Points on a hilly landscape, in no order, each with its height.
A climber steps from a point to the highest of its 2 nearest points, and stops where none of them is higher. Distance is the straight distance between rows; heights are no part of it.
Z544 h=40.5: -9	1	24	-30	24	-17	-11	10	-33	0	-14	28	-5	-8	11	12	-20	-3	-2	-8	-4	10	4	3	-10	-10	-21	20	-11	1	-4	4	-16	17	-4	-38	-6	8
Z290 h=29.3: -22	-7	5	-11	-31	-8	-11	6	-4	-11	-10	-6	6	-11	-7	-22	-19	-30	5	-39	4	6	11	-3	13	-19	29	-6	7	-14	-1	-10	4	-19	-10	21	-12	-17
Z603 h=21.2: -8	-19	-12	2	-8	11	-11	4	-15	6	-7	-27	9	-16	1	-26	7	12	1	-20	-21	2	3	9	13	3	10	-2	0	-10	3	3	-21	2	7	21	13	-22
Z370 h=28.0: 14	-15	8	2	9	14	6	-13	-28	1	29	-16	10	-5	4	-28	12	33	-10	8	-8	16	-25	9	-22	32	3	-10	-12	2	-15	-8	-13	11	22	0	8	-7
Z191 h=20.5: 11	23	-1	-26	-8	-5	2	-3	-5	-21	-1	14	-13	31	8	-4	-2	-20	6	-10	19	8	-9	3	-8	-23	5	-1	4	4	-14	6	30	-31	1	3	-18	5
Z221 h=32.9: 18	5	-2	-8	22	5	-2	15	7	2	18	23	8	26	1	7	18	10	-5	3	-3	-7	-9	-6	-16	45	-12	-2	-15	43	-3	-6	5	10	-7	-22	-3	0
Z204 h=14.0: 2	-5	-4	-27	5	-3	-2	4	-15	-13	1	-7	-18	17	0	-25	-5	-12	-1	-16	10	8	-9	6	5	-10	22	4	1	-12	-1	-8	-1	-12	11	-16	-19	9
Z852 h=22.2: 10	-4	-7	13	-1	-5	6	4	44	25	10	2	3	2	-4	27	22	9	-2	26	-4	-18	5	-22	2	27	-9	-4	-4	25	16	-10	0	17	-23	7	4	-1
Z202 h=23.5: 13	-6	21	-20	25	5	9	-16	-33	-8	25	1	7	-21	5	-10	-20	4	2	-6	6	29	-24	0	-16	-4	6	-9	-7	-21	-21	-18	10	-2	22	-14	-7	-12
Z925 h=25.6: 23	10	-9	5	1	10	15	-7	19	3	19	-11	-1	7	-19	-12	1	-8	17	7	27	6	-10	-23	-1	-1	23	-8	-8	5	16	-10	20	-13	-19	-18	-28	17
Z74 h=37.5: -4	13	2	-2	-14	-7	7	0	15	33	-7	3	5	-34	-10	19	-37	-13	0	-8	0	16	-2	-11	5	-20	-3	-28	21	-28	-6	-19	2	13	-11	19	2	-40
Z89 h=22.3: -18	13	-14	10	14	2	3	-4	2	-9	-19	-6	-26	-4	-18	31	-20	-15	-3	20	2	-12	13	9	13	-30	-17	14	30	-32	10	2	-19	14	3	11	2	27
Z70 h=24.3: -3	-15	-2	7	-21	0	-3	10	0	17	5	-15	14	-20	1	-20	-2	10	10	-21	-1	9	-4	-7	9	7	17	-16	0	9	0	-4	-8	-2	-14	23	2	-39
Z532 h=24.4: 33	7	-11	3	16	10	15	-7	28	2	29	-2	-1	13	-12	3	13	3	9	16	21	3	-19	-23	-17	9	5	-7	-25	30	9	1	23	-4	-13	-15	-16	13
Z21 h=14.9: -3	9	-15	27	7	21	18	-22	18	-16	-17	-21	-21	11	-5	15	2	3	2	32	11	-18	7	27	8	-9	-12	3	19	-12	-9	1	5	-2	5	20	16	18
Z560 h=6.0: -4	1	15	-19	-5	1	4	-19	-31	-34	9	5	-1	-15	10	-11	-20	-13	-11	-4	-4	20	-3	16	-5	-30	12	4	-6	-26	-17	7	4	-12	30	-1	-11	-1
Z112 h=15.1: 10	-14	10	12	0	5	-2	4	-27	6	34	-1	19	-29	12	-22	-9	10	2	-12	5	21	-17	-4	-9	19	23	-13	-17	11	0	-19	-5	-1	1	-21	-16	-18
Z689 h=18.0: -14	-1	-2	3	17	-16	-7	-6	3	1	2	15	-10	-4	-12	29	-10	-10	-10	14	9	-12	16	-17	-6	-22	-16	18	4	-18	13	0	-11	14	3	-21	1	29
Z195 h=33.9: 10	-8	22	-13	2	8	-2	-16	-30	-6	14	0	10	-10	17	-32	0	19	-14	-2	-18	25	-21	20	-15	21	1	8	-17	-8	-20	14	-6	11	28	2	10	-4
Z949 h=30.3: 16	12	9	-10	14	13	-8	29	-13	0	18	29	5	28	9	-14	9	4	-13	-10	0	4	-17	-4	-27	32	-3	12	-35	49	-8	-7	13	-1	-8	-41	-14	-5
Z610 h=35.5: 10	17	33	-31	28	-12	0	-3	-36	1	-10	29	-9	-11	16	21	-23	5	1	1	-5	14	-9	11	-10	-13	-32	7	-4	-4	-20	8	1	3	3	-25	-1	-7
Z907 h=16.4: -6	3	-2	22	-17	-20	1	-14	29	24	-2	15	-5	-26	3	38	-20	-10	-14	16	-9	-9	21	-20	-3	-21	-11	-6	20	-13	16	-7	-6	16	-6	19	-2	-4
Z604 h=24.1: -17	-26	6	25	-3	-9	-17	-6	-8	-7	-6	5	18	-9	16	9	17	10	-12	4	-23	-17	19	-6	-12	0	-5	26	-22	3	6	31	-26	-5	8	-10	30	27
Z648 h=20.6: -20	15	-9	8	-6	-10	-2	-5	-10	-18	-10	12	-10	-15	0	22	-24	-20	-2	3	3	-6	20	5	1	-41	-11	18	12	-27	5	15	-13	0	3	14	6	20
Z959 h=12.5: -7	4	-23	5	-2	3	5	-9	23	-5	-20	-20	-14	16	-13	-7	8	3	12	10	10	-17	14	13	14	-2	-1	7	12	-9	6	9	3	1	1	22	9	11
Z166 h=21.0: -9	-26	15	45	8	-2	-14	-12	-6	4	-5	14	23	-20	25	24	34	23	-11	27	-29	-22	15	11	7	-4	-23	8	-12	-11	8	9	-32	6	6	-5	42	17
Z44 h=25.2: 7	8	-21	9	-21	20	22	-18	27	-10	-9	-47	-8	18	-16	-31	24	6	23	1	7	-2	-4	15	15	-9	21	2	10	-4	-6	13	11	-12	4	41	3	0
Z233 h=26.0: -13	-2	11	-21	-24	-18	-17	32	-9	11	-21	17	3	-4	8	-4	-21	-6	6	-43	-9	2	13	6	-2	13	-4	-2	6	21	-10	5	17	-1	-20	2	-9	-27
Z405 h=25.7: 9	-13	3	1	19	6	6	-22	-24	-4	28	-9	16	-13	3	-11	-1	20	3	5	3	19	-17	-1	-16	5	9	-7	-15	-14	-11	-9	3	1	28	-7	2	-3
Z82 h=20.9: 21	7	14	-22	12	-2	3	2	-21	2	4	9	2	-5	10	1	-20	-6	5	-9	10	22	-21	6	-13	-9	-1	-18	0	-13	-22	-9	15	-13	3	-17	-9	-14
Z268 h=19.2: -34	17	5	4	-18	-22	-11	2	-10	-21	-18	23	-8	-11	13	41	-9	-21	-9	10	-6	-8	35	13	-8	-28	-22	15	9	-9	-2	34	-7	2	-2	20	15	16
Z114 h=18.5: 31	20	10	-16	17	3	10	2	-4	2	16	9	-2	15	9	0	-8	7	7	0	13	15	-25	-3	-16	12	0	-10	-13	10	-21	-10	18	-10	7	-16	-6	-7
Z461 h=41.5: 1	-13	-12	0	8	12	11	-1	1	8	8	-25	-4	-14	-20	-16	-11	-8	12	-13	12	9	-6	-10	18	-5	31	-15	1	-25	12	-23	-1	3	1	-2	-19	-5
Z524 h=38.5: 8	-4	-14	23	-5	6	10	-17	28	-3	20	-9	5	-12	-12	-4	15	14	12	10	14	1	1	-11	-6	-3	17	-6	-4	7	5	-1	13	-8	-8	14	-4	7
Z727 h=20.0: -10	-20	0	53	10	10	-9	-10	-5	17	-18	-11	15	-28	19	7	40	18	-13	29	-23	-30	14	7	23	-17	-28	2	1	-23	17	8	-33	-2	-2	13	43	9
Z890 h=31.6: 15	10	-1	-4	-19	11	23	-23	3	-25	14	-27	5	4	-4	-30	2	-2	4	2	12	17	-27	10	2	-12	32	-16	5	-18	-14	-5	24	-17	29	16	-12	-3
Z306 h=19.9: -4	-18	-19	8	12	6	5	3	10	11	-8	-20	0	14	-9	2	27	21	6	5	-10	-20	5	8	13	23	-7	8	7	8	3	4	-20	15	5	15	16	2
Z54 h=18.2: -3	5	-5	47	7	9	14	-23	31	-6	-8	6	-1	-12	-2	47	6	-2	-12	50	-1	-21	24	7	-8	-6	-27	-8	11	-16	5	8	-9	6	4	25	19	22
Z975 h=19.6: -12	-15	9	15	15	-3	3	-10	6	-6	6	21	12	6	-1	34	24	11	-16	32	-10	-24	14	-5	-14	14	-22	9	-11	8	5	10	-23	20	7	-11	24	23
Z22 h=36.9: 12	8	30	-9	-28	0	-5	16	-12	-9	16	10	18	-3	10	-24	-14	-21	7	-32	9	30	-14	-4	-2	12	31	-16	-5	16	-21	-9	25	-28	-7	-11	-33	-35
Z965 h=21.9: -1	-24	7	42	-11	-7	-17	-12	13	9	4	14	20	-23	31	17	38	18	-18	19	-24	-24	12	-9	9	-11	-5	6	-11	-4	16	15	-17	-3	-8	8	30	9
Z892 h=32.3: 3	7	9	1	-35	-1	-13	33	3	-2	13	9	7	0	0	-18	0	-19	9	-29	13	11	-4	-6	-1	7	27	-10	2	36	-2	-2	23	-20	-30	-9	-37	-22
Z849 h=19.3: -11	-7	-7	-12	17	-16	-4	18	17	16	-10	11	-2	18	-17	18	4	5	2	-5	1	-16	14	-23	1	15	-14	14	-3	13	20	-7	-16	21	-15	-23	-3	14
Z517 h=15.2: 9	15	-12	15	-6	-4	7	-15	45	24	-4	4	-14	-5	-18	28	-14	-10	-1	19	13	0	15	-23	0	-8	-12	-2	16	-5	19	-6	6	16	-12	13	-7	4
Z133 h=36.4: 12	6	16	-10	-21	10	5	-14	-12	-16	14	-10	13	-5	3	-22	-11	-6	-1	-11	-2	25	-21	9	-7	-5	22	-16	4	-9	-25	-2	21	-16	26	27	1	-19
Z49 h=32.6: 4	-17	4	15	-16	-10	-14	13	-8	31	8	8	29	-28	18	-3	16	28	-8	-6	-15	-1	-4	-4	6	20	8	-11	-7	19	17	-7	-15	3	-24	-3	10	-34
Z240 h=25.5: -4	-24	17	7	2	-14	-9	-12	-20	-6	10	23	23	-15	19	-5	14	19	-14	-2	-25	-1	6	-4	-16	10	0	15	-29	12	-5	19	-17	12	8	-15	22	6
Z737 h=23.3: 27	8	-1	10	11	2	23	-6	35	19	25	7	1	9	-9	21	10	10	6	28	12	-7	-8	-21	-8	19	-11	-13	-7	28	8	-8	19	5	-10	-7	-1	-3
Z988 h=21.6: 0	6	-9	-21	6	-2	-12	28	-7	18	-18	3	-15	24	-7	-12	-8	-10	3	-24	6	-1	1	1	13	11	9	12	-2	16	4	-9	6	-1	-12	-22	-22	-4
Z535 h=19.5: 2	-12	-6	50	12	3	17	-29	30	4	3	-15	1	-15	-9	32	16	18	-5	35	4	-19	13	-6	1	-1	-14	-5	9	-14	12	-10	-2	1	-3	16	25	22
Z143 h=18.7: 1	12	-8	-26	18	-9	-11	27	-7	17	-27	6	-23	25	-14	5	-24	-9	5	-10	14	-2	-2	-9	10	-1	-10	3	13	-4	14	-18	-4	9	-14	-22	-13	0
Z347 h=16.6: -8	-18	-1	37	-5	14	-13	-2	5	12	-19	-16	11	-8	14	-16	34	16	-2	2	-19	-25	6	8	23	-4	-11	2	10	-9	8	16	-22	-2	8	39	43	-20
Z710 h=30.8: 17	6	-7	8	8	10	0	28	12	31	-1	-3	-9	10	-14	-10	-9	11	14	-10	7	2	-16	0	5	37	-1	-18	10	32	-1	-25	6	7	-27	-18	-21	-30
Z832 h=44.3: 10	0	-6	1	0	-1	19	-5	13	12	7	-17	6	-11	-20	5	-16	-2	14	-1	19	4	-13	-16	9	-10	21	-23	16	-21	7	-24	13	-4	-3	10	-12	-12
Z523 h=41.3: 7	9	3	9	-12	-2	21	-4	15	19	2	-5	7	-25	-19	9	-36	-20	12	0	18	20	-10	-22	9	-26	2	-31	20	-32	-5	-25	17	-3	-4	17	-14	-21
Z662 h=50.4: -1	27	-14	-17	-1	0	7	-9	20	-28	-13	-3	-19	29	-2	19	2	-12	8	14	11	-14	5	19	3	-18	-13	11	10	-3	-7	20	20	-17	4	8	12	23
Z518 h=28.1: 9	8	-11	7	-20	13	14	-15	18	-16	2	-23	2	9	-5	-13	4	2	14	4	11	3	-10	13	5	-9	14	-6	5	-8	-17	2	20	-18	8	31	9	-9
Z762 h=33.1: -17	-1	14	-4	-30	-20	-4	11	-2	23	-7	18	10	-48	5	15	-38	-6	-1	-21	-11	11	15	-5	4	-20	-5	-11	9	-9	-4	-14	-1	3	-23	19	2	-43
Z857 h=21.3: -4	-20	-20	18	14	7	9	-3	32	17	5	-10	3	8	-11	15	27	18	0	21	-4	-26	13	-14	8	21	-8	7	-4	16	23	-7	-19	13	-15	-1	15	11
Z228 h=17.7: -2	-1	-14	-12	21	-8	3	11	19	23	-16	1	-25	18	-25	18	-14	-3	0	6	8	-9	12	-14	13	1	-23	6	15	-6	14	-18	-10	23	-11	-14	-7	9
Z168 h=21.4: -4	-10	-5	11	-12	-23	-10	4	33	32	10	19	7	-16	-2	20	8	13	-13	16	-7	-11	11	-39	-4	15	-2	2	0	12	22	-13	-5	11	-24	-5	0	6
Z53 h=29.4: -17	-8	8	-5	-23	-18	-17	18	-2	15	-9	17	9	-23	13	5	-19	1	3	-26	-9	0	11	-11	3	3	6	-10	6	6	2	-3	4	-2	-18	6	-11	-26
Z867 h=27.0: 14	14	13	-8	-9	-2	-18	17	-12	-12	24	26	9	18	10	-22	10	-13	-15	-19	-3	14	-17	-9	-26	23	9	5	-28	36	-7	8	28	-17	-7	-20	-26	0
Z237 h=37.9: 4	-1	-5	-14	8	7	3	22	-3	21	1	-15	-12	1	-17	-26	-16	-6	18	-19	13	10	-15	-6	22	8	25	-13	12	-2	9	-28	0	-3	-17	-15	-32	-18
Z276 h=36.0: 17	-7	-8	21	-16	7	12	-1	35	16	21	-15	15	-7	-5	-6	30	20	11	8	1	-13	-9	-8	-3	15	14	-15	-3	26	4	2	4	-6	-20	21	6	-19
Z824 h=16.9: -15	7	-14	48	3	12	11	-21	25	-18	-24	-16	-7	-3	-8	24	10	-6	-5	44	2	-27	23	21	5	-7	-20	7	14	-12	3	12	0	-5	2	30	17	33
Z324 h=25.1: -29	33	-7	-5	9	2	12	0	-17	-21	-23	1	-19	0	-6	31	-21	-21	-4	31	0	-12	13	35	10	-34	-29	13	28	-25	-2	13	-18	11	1	23	3	9
Z175 h=22.1: 14	3	-27	-1	-6	25	15	-12	19	-11	-3	-43	-5	31	-17	-36	29	18	7	8	-7	-6	-15	24	6	17	12	8	5	11	-3	6	4	4	16	25	8	5
Z888 h=41.4: -1	5	-7	16	3	-7	10	-16	23	-4	11	-4	4	-21	-18	8	-4	-1	6	6	13	1	2	-22	-1	-16	6	-7	5	-18	5	-6	10	-3	-1	13	5	1
Z37 h=28.2: 4	-19	29	-10	-4	-2	-7	-20	-34	-14	3	14	10	-21	19	-7	-2	13	-9	-2	-17	17	-5	11	-21	8	-3	7	-28	7	-16	26	-11	16	25	-5	7	-2
Z874 h=26.7: -6	-5	-4	7	-34	-3	-5	6	6	1	3	-12	10	-5	-5	-18	-4	-11	12	-25	9	7	4	-9	9	-8	24	-10	0	4	6	0	4	-16	-14	23	-12	-22
Z672 h=21.8: -6	3	1	-16	-15	-11	-20	45	6	10	-24	22	-2	16	6	4	5	-9	3	-24	-13	-12	10	-3	4	30	-13	5	9	34	1	10	6	4	-26	-1	-1	-19
Z469 h=12.2: -1	1	12	-35	-10	-1	-8	1	-33	-22	3	-6	-4	14	8	-35	-9	-16	-23	-20	-6	18	-12	10	-2	1	26	4	-12	-15	-4	1	2	-2	23	-23	-18	12
Z447 h=37.3: -14	-7	11	-15	18	-12	-17	11	-24	-4	-3	11	-3	6	0	3	-24	-10	-2	-17	3	0	7	3	-6	-12	-4	14	5	-11	6	-2	-12	4	3	-20	-2	15
Z355 h=39.2: 16	19	-12	-17	14	10	6	1	27	-7	4	7	-12	40	-6	9	24	-7	8	10	15	-11	-3	-6	-4	9	-13	7	-15	32	3	7	21	-3	-15	-5	-5	14
Z980 h=30.7: -2	-30	2	6	9	-7	-7	12	-7	38	3	-6	16	-24	-3	-5	11	31	5	-13	-12	-2	-3	-12	6	23	1	-10	-2	7	12	-21	-32	14	-12	-12	14	-19
Z333 h=30.0: 18	23	42	-31	-14	6	-1	-7	-28	-7	5	12	-4	17	23	-37	-9	9	-29	-8	-18	35	-28	23	-22	31	-4	-3	-15	6	-24	13	18	0	22	-3	-11	0
Z873 h=18.8: -6	0	5	-5	33	-4	-3	-6	-2	-5	7	18	-2	8	-5	32	8	1	-11	22	8	-15	11	-5	-12	-1	-24	18	-10	2	5	4	-13	12	6	-27	12	30
Z755 h=20.3: 4	0	-7	-3	13	-10	-9	14	20	20	10	29	-1	2	-4	19	-2	-1	-3	0	1	-16	7	-27	-4	14	-14	5	-3	26	12	-11	5	16	-19	-23	-8	1
Z946 h=27.9: -4	13	-3	-10	-3	1	-7	46	5	39	-12	18	-7	15	-5	0	-8	7	13	-18	-4	-6	0	5	5	41	-4	-10	15	29	-5	-18	8	12	-32	-21	-15	-28
Z280 h=32.2: -28	-9	-9	-12	-22	-7	-20	9	-10	-12	-19	-8	1	1	1	-21	-12	-25	5	-35	-1	-2	17	-4	17	-20	25	14	0	-14	5	11	-2	-3	1	3	-7	13
Z692 h=34.1: 14	11	-6	-17	26	14	0	20	-9	23	-2	-1	-17	11	-11	-12	-14	9	17	-12	16	11	-26	-3	1	23	4	-12	11	10	-6	-28	8	1	-12	-27	-22	-15
Z756 h=14.5: -9	-2	-11	17	-16	11	2	-2	11	3	-16	-16	11	-4	4	6	12	9	7	5	-4	-18	15	12	13	-5	-10	-7	16	0	-12	12	-12	0	-1	43	30	-14
Z298 h=14.2: 7	-6	6	8	8	-7	-4	4	-15	-2	34	4	11	-16	-1	-10	-10	1	4	-15	17	18	-5	-24	0	5	28	-9	-14	0	8	-16	8	-5	-4	-23	-28	0
Z428 h=28.9: -15	-23	-4	3	20	-3	-2	0	-18	14	6	-7	4	-16	-10	2	2	17	-3	0	-2	-12	3	-6	-1	10	-3	7	-1	-5	9	-13	-34	21	1	-20	19	5
Z894 h=22.9: -8	-23	0	30	-4	-10	-12	-11	8	4	10	9	13	-24	13	5	19	13	-5	4	-12	-19	13	-13	-10	-10	-2	7	-10	3	15	10	-13	-7	1	-1	15	18
Z707 h=18.6: -14	-28	-8	9	3	14	-15	13	-29	19	-21	-20	11	-7	11	-32	15	18	-12	-17	-35	4	-1	9	20	13	-1	6	-3	-9	5	6	-40	15	16	8	29	-17
Z746 h=22.4: -12	-6	-22	28	13	14	19	-31	5	-18	-3	-26	-13	-20	-26	2	0	2	3	20	9	-9	4	12	9	-29	2	5	12	-29	4	-16	-4	-6	11	4	10	39
Z289 h=23.6: 16	17	5	-12	-12	0	-5	9	1	-21	14	14	-7	28	11	-18	10	-19	1	-14	12	19	-15	-9	-13	-2	12	5	-15	26	-11	13	36	-27	2	-15	-20	10
Z534 h=27.3: 20	10	-12	0	-18	21	7	9	18	-6	19	-21	-10	20	-20	-31	13	-19	20	-11	22	11	-15	-15	4	-3	35	-5	-17	26	20	4	19	-15	-33	-11	-43	10
Z838 h=18.4: -17	-19	-11	38	18	13	-17	-1	-15	9	-24	-28	18	-17	6	-6	27	18	-6	5	-22	-20	6	12	24	-12	-18	5	7	-19	10	4	-39	9	11	15	40	9
Z507 h=34.8: -15	-13	5	-17	-6	-15	-17	19	-31	-12	-7	10	1	-1	3	-17	-15	-28	-3	-32	6	3	12	-18	5	-14	19	12	-8	-6	8	3	0	-9	-5	-22	-17	9
Z924 h=30.6: 19	4	-7	-12	17	10	5	7	-10	19	4	-18	-2	-1	-14	-7	-16	12	15	-5	10	9	-18	4	3	16	-3	-19	8	0	-15	-25	6	9	11	-8	-2	-23
Z640 h=40.1: -8	21	-1	-20	-6	-5	5	-11	-2	-32	-15	2	-12	21	12	13	1	-11	1	10	-2	-9	3	37	-3	-20	-17	7	12	-2	-24	28	15	-13	25	18	16	3
Z927 h=15.7: -6	0	2	-22	14	-3	-2	6	-16	-9	-8	-5	-11	-1	-11	-9	-21	-23	5	-20	18	8	-5	-10	13	-28	12	-7	10	-31	6	-20	-2	-14	1	-9	-23	1
Z291 h=24.8: 1	-4	-9	-19	-1	-3	-8	21	1	9	-8	-2	-3	19	-1	0	2	8	6	-14	-6	-3	4	2	4	25	-3	5	4	23	-4	1	-6	11	-1	-7	7	-11
Z558 h=17.4: -12	17	6	-7	-16	-8	-3	4	-2	-18	-14	25	-5	1	16	36	-8	-14	3	8	-7	-7	19	13	-2	-6	-23	7	11	0	-7	26	6	6	1	19	13	-5
Z936 h=45.3: 17	7	23	-25	-5	13	6	-7	-28	-2	10	0	5	8	14	-31	-11	14	-15	-13	-15	33	-26	16	-11	28	9	-5	-7	-1	-24	-3	9	2	25	-4	-8	-24
Z88 h=17.9: 11	18	31	-39	-7	1	-10	9	-32	-7	-18	21	-10	17	25	-29	-16	1	-20	-25	-14	34	-14	19	-13	24	-8	3	-9	8	-24	17	18	-7	9	-21	-16	-13
Z736 h=17.2: -17	-1	-6	11	-2	-17	-8	-5	9	15	-4	10	-12	-20	-8	25	-19	-12	-4	7	-2	-7	24	-18	-1	-16	-7	6	9	-16	22	-8	-16	13	-6	0	-3	7
Z396 h=32.5: -19	9	-9	-5	-5	7	-1	-8	-5	-38	-20	2	-7	30	14	18	11	-11	-8	23	-14	-21	12	42	-1	-10	-20	24	8	-1	-6	32	0	1	28	8	20	26
Z18 h=29.6: 8	8	25	-32	9	-10	-7	-3	-25	-19	-6	22	-5	9	25	13	-6	-1	-6	-1	-10	8	3	24	-17	-5	-24	13	-10	7	-19	19	5	8	12	-13	1	-6
Z151 h=43.5: 12	3	14	-12	-22	6	1	6	-19	-12	8	-5	13	-5	10	-29	-13	-18	0	-26	5	36	-12	5	-5	-1	27	-19	-4	-6	-22	-6	25	-16	7	7	-16	-34
Z334 h=20.8: -11	-12	-12	44	12	7	12	-35	6	-8	7	-17	6	-31	-14	17	-1	16	-11	27	5	-10	3	10	-1	-17	-7	-4	5	-26	5	-11	-2	-4	12	14	16	25
Z99 h=35.6: 11	9	-12	-10	9	19	9	13	21	-8	18	9	9	42	-1	-2	42	0	-1	10	-6	-13	-8	1	-11	35	-9	13	-21	47	-2	12	9	3	0	5	-6	7
Z301 h=7.8: -3	2	20	-31	11	0	3	-22	-38	-28	2	0	-6	-3	15	-19	-20	1	-26	3	-13	28	-23	26	-13	-12	0	8	-10	-27	-16	6	1	4	36	-11	-4	8
Z740 h=16.8: -11	-27	-6	6	9	4	-12	17	-12	22	-6	-17	22	14	9	-18	37	17	-6	-13	-38	-7	3	-3	19	20	-8	9	-2	14	11	14	-37	15	4	-5	28	2
Z310 h=22.0: 17	16	26	-41	3	-4	-7	13	-22	-6	-15	37	-8	12	23	-3	-7	-4	-16	-13	-10	19	-3	19	-20	15	-28	4	-18	24	-25	16	18	-1	4	-26	-4	-11
Z424 h=10.2: -12	-11	11	-27	-11	9	2	-16	-38	-24	4	-15	-5	1	0	-47	-13	0	-26	-9	-21	29	-14	14	1	-2	23	-1	-12	-32	-4	0	-10	1	44	-5	-10	7
Z473 h=26.6: -20	-15	-16	-2	21	1	0	-7	-11	3	-2	-23	-11	-14	-21	-1	-9	10	3	0	4	-2	1	4	11	-10	5	-2	5	-29	4	-19	-27	13	11	0	8	10
Z214 h=17.1: 7	15	-1	-18	3	-3	1	7	7	1	-9	-4	-21	15	-11	-5	-24	-23	15	-13	24	6	0	-17	9	-25	16	-11	7	-13	6	-14	12	-14	-19	-2	-30	2
Z540 h=18.3: 9	20	10	-14	-2	-17	5	0	-3	-19	-4	11	-17	11	2	6	-17	-38	8	-7	30	13	-5	-15	-4	-42	7	-9	7	-16	0	-4	22	-31	-9	0	-19	10
Z104 h=27.8: 5	-10	-14	-6	16	4	4	-4	-4	10	11	-17	3	3	-4	-13	3	16	10	-4	8	3	-9	4	-2	23	11	-7	4	9	2	-10	-3	5	7	1	1	-11
Z841 h=11.5: -14	-7	-21	9	-8	-6	-5	0	36	2	-14	-5	-11	13	-9	11	9	-5	5	9	1	-19	24	-13	9	-4	-1	11	1	7	24	12	-5	4	-12	18	8	13
Z433 h=28.4: -26	23	-10	7	0	-3	4	-3	-2	-27	-27	2	-10	12	1	36	-7	-16	3	37	-6	-25	26	30	10	-15	-29	15	23	-13	-3	29	-9	2	13	18	17	17
Z823 h=20.2: -4	-23	17	17	5	-9	3	-4	4	10	-1	21	18	-18	14	45	24	23	-13	38	-28	-16	13	-2	-1	11	-26	2	-12	0	5	3	-34	20	2	-14	29	12
Z863 h=12.6: -10	15	-16	1	-9	-10	-5	1	32	-4	-18	8	-20	21	-6	23	-1	-26	4	5	7	-13	26	-11	3	-14	-10	11	4	3	10	16	13	3	-17	14	-4	23
Z983 h=34.2: 8	-11	4	21	-21	-9	-9	17	22	25	14	2	19	-24	15	6	24	18	-2	4	-10	-13	-5	-21	-3	14	13	-7	-3	30	16	-2	-2	-2	-28	2	5	-24
Z3 h=15.0: -9	-4	10	5	-17	-4	-5	-2	-13	-5	-13	4	6	-12	16	18	1	2	4	-2	-12	-12	14	17	-4	0	-12	8	6	-2	-10	16	-7	6	4	23	23	-18
Z216 h=18.1: -16	-29	-18	11	9	9	-1	0	-5	3	-18	-21	14	18	3	-5	33	17	-7	11	-17	-24	14	6	12	15	-8	21	3	1	7	9	-41	10	10	0	32	19
Z690 h=43.6: 17	32	-15	-15	7	7	9	-9	30	-17	-8	-6	-17	42	-3	14	21	-10	12	23	22	-9	-3	1	-2	-14	-11	5	-1	11	-3	11	33	-18	-3	4	-1	21
Z683 h=13.9: 1	25	-12	10	-4	-8	13	-16	38	-3	-13	1	-21	10	-11	29	-14	-20	9	21	14	-6	15	-5	2	-26	-12	3	20	-17	6	4	14	3	-7	20	-4	20
Z47 h=24.5: -6	-13	-23	3	23	10	24	-19	4	-3	8	-28	-12	0	-27	-17	0	12	9	4	12	-3	-10	9	15	-9	10	3	5	-31	8	-24	-8	-2	19	-6	-1	21
Z761 h=29.5: 9	14	7	5	-33	-1	0	12	26	-4	13	0	0	3	-9	-26	2	-26	18	-21	23	14	-5	-23	1	-2	31	-12	-5	22	13	1	24	-21	-29	5	-35	-9
Z682 h=16.7: 21	5	13	-2	14	7	-3	7	-21	2	34	9	1	0	4	-10	-6	17	1	-6	7	19	-24	-4	-18	27	8	-14	-10	24	-9	-8	9	-7	9	-32	-12	-13
Z107 h=5.2: -1	1	12	-5	0	-2	11	-21	-19	-39	12	1	7	-13	0	-13	-9	-19	-5	-10	9	9	-13	4	-6	-43	27	-7	1	-34	-9	0	14	-28	27	0	-14	13

Call two points neighbours if one is among the 2 nearest of the other. Go from one point of each pair to the other, from neighbour to neighbour, staying as high as possible. Name the lowest point that can't be avoided.
Z692 / Z936: Z740
Z662 / Z832: Z756
Z852 / Z832: Z228
Z544 / Z936: Z88

Where does a climber stop that starts at each point below?
Z424: Z662
Z959: Z832
Z47: Z832
Z3: Z662
Z672: Z832
Z740: Z544
Z289: Z662
